The views of a scene show one set of named points, each view turned or mirrored, and shifted as a whole, with a little noise and some points left out.
In the rows, 128 means zero.

Scene 1
View 1
z_663: [109 125 122 148 167 149 133 132 121 165  91 122  66 123 118 141 142 179
 141 134 135 197 140 136 111 114  76 115 142  91 133  86 158 118 132 142
 107 191 115 143 105 101 124 111 133 130 105 205 156 117 186 118 112 133
 111  89 172  95 111 103  87 158 116  85]
z_45: [117 110 123 143 162 160 132 124 134 171  88 147  62 125 109 128 133 197
 149 131 117 199 142 132 127 132  78 114 127 102 134  82 169 105 148 132
 132 187 115 142  99 114 121 114 127 124  86 180 183 117 165 128 117 154
 123  86 162  94 117 111  93 146 106  95]
z_3: [100 146 147 170 178 132 124 133 121 183  68  98  57  90  89 133 137 186
 155  98 118 210 135 148 135 115  39  83 131  84 148  57 166 132 129 142
  95 165 115 138 114 119 109 141 161 139 101 222 159 122 177 112  99 162
  97 112 177  76 108 121 107 162 117  77]
z_778: [107 145 103 129 171 158 135 138  99 136 113 110  95 142 147 135 159 161
 133 157 165 180 145 139  91 111 110 148 165  89 130 111 151 119 108 147
  94 222 122 130 115  89 130  92 100 112 122 210 129 111 191 114  91 101
 114  87 142 110 121  97  70 165 124  73]
z_87: [108 158 116 126 185 161 126 129 111 146  99 122  97 126 121 104 145 185
 161 137 135 187 145 146 122 140  92 136 141  99 146  93 170 114 118 137
 114 208 128 116 122 126 105 113  95 106  96 199 158 112 154 122  70 147
 124  94 112  97 143 127  92 147 111  79]
z_421: [ 94 180 116 136 189 142 128 145  87 137 105  79 103 121 135 127 162 157
 147 137 166 186 141 152 100 111  90 134 166  81 142  97 154 137  91 155
  72 212 129 118 130 103 114 107 107 115 129 236 115 111 185 104  59 111
 102 104 130  98 129 111  82 170 127  61]
z_325: [119 115 110 132 163 166 133 124 128 155 100 148  75 138 123 127 141 188
 145 148 132 190 145 130 114 133  99 133 137 105 130  96 165 102 140 134
 130 204 117 139 102 106 125 100 112 118  92 181 172 114 169 127 110 136
 126  80 151 103 123 105  82 146 111  92]
z_724: [124 103 103 121 161 177 134 120 137 153 103 169  77 145 123 117 137 200
 147 156 121 186 147 127 117 146 108 141 130 112 129 102 169  91 152 124
 150 210 116 136  99 113 122  93  96 111  80 164 189 112 156 135 113 146
 138  72 138 108 131 109  78 138 105  98]
z_888: [111 131 117 137 170 156 131 129 119 157  98 128  78 127 123 129 145 181
 147 140 136 191 142 138 113 124  86 125 143  97 134  92 162 113 129 139
 114 199 119 134 108 106 121 107 118 120 100 197 159 115 173 120 101 135
 116  89 150  97 123 109  84 153 114  85]
z_480: [134  99  95 107 160 192 135 115 140 146 109 187  86 153 127 103 134 208
 151 165 118 183 150 124 119 162 123 155 125 121 127 110 175  81 157 120
 167 217 119 131  97 121 121  87  78 101  69 147 202 109 143 142 110 152
 150  64 118 113 142 115  78 128 100 104]
z_287: [106 142 104 127 174 159 134 135 104 137 112 115  94 143 145 134 156 165
 138 158 160 180 144 140  93 116 110 146 160  92 130 108 154 117 113 145
 100 219 123 130 115  93 128  92 100 112 117 205 134 109 185 116  91 107
 118  85 140 108 125 100  71 161 122  76]
z_163: [125  91 101 129 152 174 137 123 137 154 106 164  68 149 132 135 138 191
 134 162 134 186 145 124 104 132 110 139 137 107 119 106 161  93 153 130
 141 206 110 147  92  96 137  88 107 119  91 166 178 112 176 131 131 128
 131  68 163 111 117  92  72 145 109  98]
z_830: [115 115 111 135 162 162 134 127 124 157 101 141  71 134 126 134 142 183
 140 147 138 190 144 131 111 126  95 128 142 101 128  97 162 106 137 136
 124 202 114 140 101 102 128 101 115 121  97 186 167 114 177 123 113 133
 121  80 158 102 118 101  80 150 111  90]
View 2
z_888: [127 144 141 192 106  95 152 123 147  94 155 132 121 136 138 168 107 123
  85 178 144 158 141 185 115 120 145 134 130 156 141  74 134 116 130 120
 104 197 135 146 131  97 167 115  84 153  94 137 103 133 138 138 144  75
 100 111 144 123  60 161 111 158 218  87]
z_45: [136 170 133 191  95  99 156 136 155  99 137 129 109 146 155 168 103 116
  81 201 172 159 146 207 112 115 161 135 144 155 142  81 123 106 124 110
 103 187 133 145 128  96 179 114  78 151 103 139 113 126 147 137 159  78
  87 119 117 107  63 168 114 141 222  79]
z_87: [135 131 148 188  84  90 151 118 152  89 163 143 107 137 111 170  97 124
  80 169 143 162 169 163  82 117 149 138 125 129 141  68 126 128 131  93
  94 209 120 138 133 111 162 108  71 144  91 138 109 146 142 143 145  58
  96 132 162 127  84 167 104 150 214  97]
z_163: [131 143 122 188 118  95 167 126 154 101 153 126 140 128 168 162 103 112
 100 181 164 191 140 210 141 122 130 129 129 150 123 113 156 116 133 124
 107 170 156 157 138  96 161 112  95 143 106 145 108 140 135 148 153  74
  78 125 125  98  17 162 143 145 206  76]
z_663: [124 152 141 197 112  98 150 129 144  95 145 129 120 140 148 167 113 129
  81 185 144 145 121 197 128 118 152 135 135 173 145  69 132 104 126 133
 109 198 136 146 130  90 174 120  85 161  95 139 100 121 135 128 143  88
 105  98 134 124  59 157 106 162 222  87]
z_724: [139 147 124 182 100  93 167 127 161  98 153 131 126 134 156 164  93 107
  98 184 174 194 163 201 115 119 138 132 129 128 124 112 145 122 136 100
  99 173 145 152 135 106 162 106  85 137 108 142 115 148 142 154 161  61
  72 144 126  93  34 170 137 132 207  78]
z_830: [128 144 135 191 113  96 157 125 149  97 152 131 130 133 151 166 105 120
  90 180 153 170 136 196 129 121 139 134 130 155 134  88 142 113 131 126
 106 188 143 151 134  96 168 114  89 151 101 140 105 134 137 140 147  77
  93 114 136 112  41 159 123 154 214  83]
z_287: [118 105 147 192 117  91 150 106 139  89 176 138 139 120 122 166 109 134
  92 149 118 165 134 165 123 123 122 132 111 152 134  76 151 127 135 131
 104 206 141 148 139 101 150 115  95 154  86 140  95 145 126 138 130  69
 108 111 171 135  46 150 116 172 209  97]
z_325: [130 145 132 188 106  95 160 127 153  97 153 131 125 134 151 165 104 117
  90 181 157 175 146 196 121 120 140 133 130 147 132  93 140 115 132 116
 104 185 142 151 136 101 165 112  86 146 101 142 109 137 139 143 152  72
  87 122 134 108  44 163 126 147 212  84]
z_421: [114 105 166 198 105  91 134 104 133  83 178 144 122 125  96 171 114 147
  76 145  98 132 133 143  99 121 134 139 113 158 148  40 134 126 131 129
 104 232 120 139 132 100 155 120  83 162  74 136  91 138 128 129 120  72
 126 100 191 158  88 148  85 188 220 110]
z_3: [129 186 152 202  90 104 137 142 141  93 126 128  90 162 137 172 117 130
  61 210 153 111 122 198 104 112 186 142 154 186 163  34 100  92 113 124
 107 212 115 136 118  88 195 125  68 171  91 132 108  99 144 115 148  95
 115  85 124 135 106 166  74 160 241  86]
z_480: [145 143 117 178  93  90 177 126 169 102 159 134 130 131 157 164  86 100
 103 180 184 214 185 196 107 120 131 130 126 107 115 129 151 131 137  86
  91 163 150 154 140 114 156  97  83 124 113 145 120 160 147 165 167  48
  56 164 128  82  29 175 151 117 197  77]
View 3
z_3: [120 174 159 151 139 127  85 188 132  86 139 134 121 126 133 159  93  87
 116 134 146 154 138 105 178 116 168  80 161 148 149 168 135 118 135 136
  66 132 144 129 132 156  56 117 128 163 168  83 102 111  84  76 137 150
 183  95 154 132 134 162 151 134 161 133]
z_287: [120 128 122 117 113 153 112 116 123 143 128 134 142 148  94 135 122  97
 115 114 148 118 128 131 155 102 200 125 133 167 120 160 110 154 143 137
  69 174  95 137  90 145 129  99 140 160 145 139  92  96 110  99 146  89
 184 143 150 164 128 151 115 100 130  94]
z_45: [118 151 157 151 154 124 110 159 119 125 121 138 135 122 106 141 111 106
  93 115 171 153 163 146 148 102 158 117 158 138 117 136 112 147 152 123
  72 147 124 145 100 163  82 156 119 160 164 116 112 119  76  92 145 138
 187 100 172 145 136 137 123 123 137 110]
z_663: [121 152 143 140 139 138 101 150 119 121 132 143 134 136 107 143 103  96
 113 126 160 141 141 121 166 106 171 106 161 155 133 159 121 141 148 134
  68 147 122 135 102 156  98 122 131 164 158 115 103 112  86  82 148 119
 192 114 166 151 127 150 127 112 130 106]
z_325: [120 139 144 139 143 134 116 138 116 140 121 138 140 128  97 135 121 107
  96 108 169 139 157 149 141 101 171 128 146 148 110 135 106 155 151 127
  73 160 108 145  91 159 102 144 124 161 156 132 107 112  89  99 148 120
 186 114 169 155 138 136 114 114 129  99]
z_888: [119 142 140 134 133 138 107 142 123 130 127 135 136 133 104 139 116 100
 105 115 156 135 144 136 154 105 181 117 145 152 120 150 114 146 145 131
  72 158 113 140 100 155  97 125 129 160 157 122 100 106  97  94 145 119
 183 119 158 151 135 146 124 117 140 110]
z_778: [121 126 116 113 111 157 113 112 122 145 132 136 142 151  93 137 119  93
 119 116 146 115 122 124 161 104 202 125 134 172 125 164 113 153 142 140
  69 174  94 135  90 145 134  89 143 164 141 138  90  94 115  95 149  84
 187 146 149 165 127 155 115  95 126  94]
z_480: [115 122 147 141 150 128 139 127 120 164 102 131 146 110  87 123 148 123
  66  84 180 142 181 194 105  93 166 159 129 132  74 102  85 176 157 109
  84 176  93 161  73 167  99 182 111 156 158 154 115 113  91 121 146 129
 176 111 169 153 152 112  96 125 129  93]
z_724: [116 132 147 142 150 129 127 135 118 150 111 137 142 120  93 128 133 115
  80  98 178 142 171 172 124  97 166 142 141 137  91 118  95 167 156 118
  78 166 104 153  83 163  99 166 116 159 160 141 114 112  86 108 147 125
 183 111 171 153 144 122 108 120 128  98]
z_87: [118 134 134 126 119 142 116 139 141 125 120 120 132 125 113 139 137 103
  97 100 138 130 143 151 139 106 197 124 114 147 105 142 108 151 131 124
  77 169 103 147 108 151  83 118 131 159 157 125  92  90 116 116 131 130
 162 121 130 145 149 145 125 134 167 121]
z_163: [118 135 145 141 152 133 122 130 106 155 117 147 147 131  84 129 118 113
  91 108 185 144 165 155 137  96 162 136 160 148 107 129 100 163 164 122
  73 162 104 147  75 162 119 158 120 161 152 144 114 121  75  93 157 110
 198 116 188 163 130 126 104 103 108  84]
View 4
z_888: [102 141 141  97 135 135  91 143 122 190 159 139 113 119 144 109 107 147
 145  91 112 168 101 152 155 152 131 123  97 128  68  84 115 102  97 139
 143 196  91 175 113 133  92  66 140  94 130 159 121 143 123 131  89 142
 114 135 129 117 139 124 143 104 157  71]
z_325: [ 99 137 147  88 129 144 104 137 124 183 160 136 102 118 139 114 122 144
 156  88 109 165 107 151 161 146 124 115 100 133  63  69 111 107  92 141
 137 187  93 176 106 124 102  52 132  89 131 149 111 136 120 128  90 155
  94 136 127 116 138 107 143  93 161  82]
z_724: [100 141 156  85 116 160 116 131 129 175 161 123  92 116 135 120 147 137
 166  88 108 156 121 148 159 145 126 113 103 134  63  56 112 109  93 148
 127 174  98 167  98 119 116  49 128  81 130 138 103 124 119 125  91 174
  70 126 122 118 131  91 144  79 159  92]
z_287: [103 151 142  85 151 138  78 169 118 189 157 140 120 126 130 110  74 157
 137  82 111 171  94 140 142 166 144 127  99 141  69 103 101 114 105 115
 144 183  97 186 108 151  96  72 129 103 148 163 113 154 124 132  56 159
 132 155 156 137 141 143 169  96 144  69]
z_663: [ 98 130 137  96 144 124  90 138 119 199 159 153 113 122 151 111  94 150
 140  91 113 172  90 159 164 144 124 119  97 129  62  84 113 103  85 142
 154 208  84 182 115 128  81  58 144  97 131 167 125 149 123 129  98 127
 121 141 124 111 145 123 133 112 169  67]
z_830: [ 97 133 146  87 135 140 100 138 124 188 161 143 106 121 141 114 109 147
 151  86 109 164 100 152 163 146 123 117  99 135  59  72 108 109  88 139
 142 193  90 179 109 125  94  50 134  91 135 156 112 141 121 127  89 151
 103 141 128 117 142 110 144  97 166  79]
z_163: [ 91 128 153  71 131 149 115 134 129 180 165 142  90 126 131 123 116 145
 162  80 105 157 102 152 168 138 116 105 104 148  51  50  99 117  78 136
 135 180  93 182  97 118 105  30 121  88 138 147  98 136 118 123  84 169
  78 144 131 120 141  88 146  85 175  91]
z_87: [115 165 142 111 121 148  83 151 121 181 150 118 116 109 142 100 130 139
 145 100 115 173 117 141 138 171 151 134  94 118  86 102 127  96 124 143
 135 187 104 161 114 141 109  92 143  88 131 151 125 136 125 134  83 155
 115 121 134 121 125 139 151  97 128  71]
z_3: [106 128 126 127 136 104  77 123 113 211 152 153 127 111 180 100 109 145
 129 110 119 182  88 173 165 142 125 133  89  99  74  99 139  82  95 163
 166 237  75 172 138 123  64  84 166  95 111 176 152 147 128 131 131  85
 143 121 101  90 144 145 106 135 167  49]
z_421: [111 161 131 106 153 126  58 179 113 198 149 139 135 120 140  96  64 157
 124  93 116 182  91 140 130 177 158 142  92 126  82 131 112 102 121 116
 153 194  97 183 120 165  87 100 144 107 146 173 129 161 128 137  59 140
 162 149 158 135 139 174 167 111 126  56]
z_45: [ 98 130 144 100 123 134 104 121 125 188 160 140 102 115 155 114 134 140
 152  96 111 165 106 162 169 138 119 116  99 122  64  65 123  99  88 158
 143 202  87 171 114 114  91  52 144  84 120 153 122 132 121 127 113 136
  94 125 110 103 139 103 125 103 172  76]
z_480: [104 151 161  83 103 175 123 132 135 160 162 111  81 112 126 118 171 131
 178  87 106 151 135 141 157 150 128 110 105 137  66  49 114 112 100 149
 114 159 106 158  90 114 132  47 118  75 131 124  95 114 116 126  87 195
  50 121 124 121 124  80 150  66 150 102]
z_778: [101 150 142  82 155 137  78 172 119 191 159 143 120 127 127 111  66 160
 136  80 110 171  93 140 141 167 145 125 101 146  68 103  97 117 104 110
 145 181  96 190 105 153  95  68 127 105 154 163 109 157 123 133  51 162
 131 161 160 141 143 142 173  95 143  71]
View 5
z_888: [127 116 116 131 121 130 159 105 151  97 144 126 132 122 145 131 117 123
 141 161 103 153 150 125 102 144  54 136 145 139 111 146 132 164 123 145
 109 125 126 125 108  92 153  93 127 127  64 134 130 118 113 120  94 138
  83 137 117 126 128 138 154  99 118 137]
z_325: [152 134 124 121 121 115 159 102 154 104 140 131 139 111 144 124 125 118
 139 169  94 134 160 142 109 138  55 141 149 141 114 139 126 156 123 148
 112 123 123 119 112  98 163  98 129 133  65 137 134 119 119 118  84 146
  82 140 121 117 131 139 152 102 127 139]
z_421: [ 76  75 106 162 130 170 159 121 158  94 143 115 129 140 118 143 108 128
 163 129 132 185 119  93 104 165  68 129 161 142  86 156 146 167 122 145
 107 135 129 154  62  96 120  66 121 111  79 114 115  98  98 116 119 122
  95 131 106 163 128 119 157  87 105 122]
z_163: [177 152 129 120 123 111 159 101 159 112 134 143 141  91 140 128 125 114
 145 173  85 117 173 161 112 139  48 154 157 131 112 146 115 153 123 157
 113 118 117 116 112 109 175  97 130 138  59 147 157 118 116 103  71 146
  82 143 132 110 124 147 153 102 138 141]
z_45: [144 133 121 112 115 111 160  93 145  92 147 127 130 117 167 122 120 122
 126 179  94 146 161 136  97 134  47 134 132 142 132 140 128 169 125 140
 108 119 125 106 138  85 168 109 133 135  53 143 131 134 126 127  87 147
  76 139 116 108 129 146 151 106 120 148]
z_3: [ 80  88 100 124 115 145 166  87 129  68 161 108 104 152 189 137  98 136
 122 169 120 196 138  98  70 150  36 113 109 141 139 153 148 202 127 125
  99 114 134 101 144  60 152 109 134 126  40 136 117 151 116 141 112 130
  72 127 100 121 125 144 161 102  94 155]
z_830: [146 131 120 126 123 124 158 102 155 103 140 134 133 109 144 132 119 118
 145 165  97 141 158 140 105 144  51 142 149 135 111 148 127 163 125 150
 108 120 123 119 108  99 162  94 129 132  57 140 143 119 112 113  85 140
  83 140 120 121 125 141 154 100 126 140]
z_287: [126 111 117 150 133 148 159 118 166 109 136 133 137 114 115 138 118 118
 166 141 110 149 142 125 115 156  64 145 169 134  87 154 131 156 121 157
 111 130 121 146  69 108 141  70 124 122  75 126 138  97 100 102  96 130
  91 138 120 143 125 130 155  90 124 126]
z_778: [121 105 114 157 135 154 159 119 166 108 133 133 134 113 111 145 115 117
 170 138 112 154 141 123 112 162  63 145 173 132  82 159 132 158 120 158
 110 128 120 148  64 112 138  67 124 118  73 126 143  95  97  98  98 127
  94 138 120 149 122 129 158  88 122 125]
z_724: [176 152 136 111 115  96 153 103 160 110 140 136 151 103 142 110 137 117
 131 179  83 115 166 153 119 126  61 144 152 146 117 127 121 140 121 147
 114 129 123 120 120 103 170 103 130 137  74 138 124 113 130 121  78 158
  80 144 125 109 139 138 145 108 134 138]
z_480: [198 171 146 104 108  77 146 108 166 121 134 136 165  97 135  98 151 113
 128 186  75  97 172 163 133 113  72 148 158 156 118 112 117 119 120 147
 117 141 124 126 120 108 171 104 126 138  87 135 114 103 139 126  74 167
  87 149 127 105 150 132 137 113 143 131]
z_87: [119 111 124 130 112 124 152 113 156  99 144 115 145 134 135 112 130 126
 135 158 110 156 137 111 115 133  75 126 147 158 110 126 139 146 120 135
 111 143 133 141  99  87 137  88 122 122  89 120  93 103 126 136 109 146
  88 140 108 137 148 121 145 104 115 127]
View 6
z_325: [128  92 136 117 148 154 139 103 163 126 142 133 142  95  84 110 103 140
 119 123 139 133 131  97 167 140 101 136 135 110  86  98  99 136  75 149
 101 140 131 111 123 110 109 137 148 158  91 108  95 116  78 124  70 102
 130 162 143 126 111 125 126 141 163 119]
z_830: [130  93 134 120 147 149 143 101 161 122 144 138 144 105  82 112 108 144
 120 127 138 133 133 101 171 135 104 135 139 110  91  89  94 136  73 153
 105 137 135 112 126 104 103 139 156 157  90  97  97 116  73 115  66 105
 126 157 140 124 113 123 120 142 169 119]
z_421: [102 129 148 140 122 142 153  85 149 133 131 157 116 117 114 124 110 140
 117 133 138 120 113 102 199  84 128 127 127 133 135  57 107 118 113 138
 113 106 129 141 143  99  82 160 215 100 108  77  88 102  61  73  56  97
 145 134 130 125  92 155  50 115 188 111]
z_724: [127  83 142 116 151 164 136 108 169 128 140 124 150  78  81 101  97 130
 120 122 144 128 127  88 164 147  92 143 133 103  71 120 103 142  75 145
  92 142 125 106 112 119 113 127 127 169  87 126  96 117  91 144  77  94
 134 172 144 132 111 128 147 146 154 117]
z_663: [130 100 127 114 143 143 144  98 156 126 140 147 136 119  84 116 110 155
 125 126 129 140 140 118 162 130 107 128 139 119 109  65  98 132  74 156
 120 149 141 115 134  90 108 152 169 149  96  82  91 121  59 100  62 108
 120 147 140 116 109 111 101 141 172 124]
z_87: [103 110 156 124 135 165 141  99 164 146 120 140 123  84 111 105  91 124
 123 124 138 122 113  95 171 112 104 135 114 129 111  89 127 130 111 135
 104 137 113 127 127 114 111 144 166 122 107 121  84 113  79 116  73  84
 145 156 141 129  88 140  91 123 164 118]
z_480: [123  79 151 119 155 176 136 112 175 132 138 115 154  58  85  95  92 115
 113 120 148 120 119  71 166 151  88 149 126  99  56 146 105 146  77 140
  79 137 114 108 106 137 115 115 113 174  88 147 100 114 106 160  83  89
 143 183 145 140 111 138 164 144 150 114]
z_45: [132  90 131 105 150 157 134 108 167 136 133 138 143 100  82 105  98 145
 128 121 130 142 140 114 145 148  91 132 133 116  94  82 111 138  74 155
 116 167 131 103 124  97 126 143 140 162  95 110  90 128  68 126  70 102
 122 160 145 121 107 102 125 145 159 130]
z_163: [139  79 128 121 151 151 142 104 162 112 155 128 157  95  70 112 110 144
 113 123 142 132 136  91 174 150 101 138 147  96  69 112  80 140  58 155
  94 132 138 106 118 112  99 128 139 177  81 104 105 114  84 130  69 109
 127 166 141 128 126 126 147 151 165 116]
z_778: [119 111 141 140 131 140 153  88 152 115 146 146 131 109  94 123 117 142
 111 130 144 120 116  90 201 106 124 133 139 116 105  85  87 125  89 146
  98 101 136 133 134 110  78 145 191 131  95  84  97 101  75  93  59 103
 141 146 132 130 110 157  89 128 185 106]
z_3: [125 108 132  96 139 150 135 103 160 154 118 160 121 126  99 113  97 162
 142 124 114 154 149 148 129 127  96 118 128 144 141  27 130 129  93 154
 143 190 135 107 143  71 138 169 175 132 108  85  74 136  36  95  59 105
 110 136 144 102  89  80  76 135 166 142]
z_287: [119 110 140 140 134 142 152  91 152 116 146 144 133 106  95 122 117 140
 112 130 145 119 118  88 200 107 122 133 139 115 102  89  86 126  87 145
  98 103 135 130 131 112  79 144 187 132  93  86  98  99  76  96  61 102
 141 148 133 130 110 155  93 128 183 106]
z_888: [121 101 139 120 140 152 143  99 160 131 135 142 135 104  90 115 105 144
 122 126 135 132 131 106 166 128 106 131 133 119 104  79 105 131  84 150
 111 141 132 118 130 101 107 147 164 145  96  98  92 117  67 110  67 101
 131 151 140 122 105 123 104 136 168 122]

Which points are out of place in each view (at most two, in the order of its rows)? Write - if all are in place.
view 1 => -
view 2 => z_45
view 3 => -
view 4 => z_287
view 5 => -
view 6 => z_778
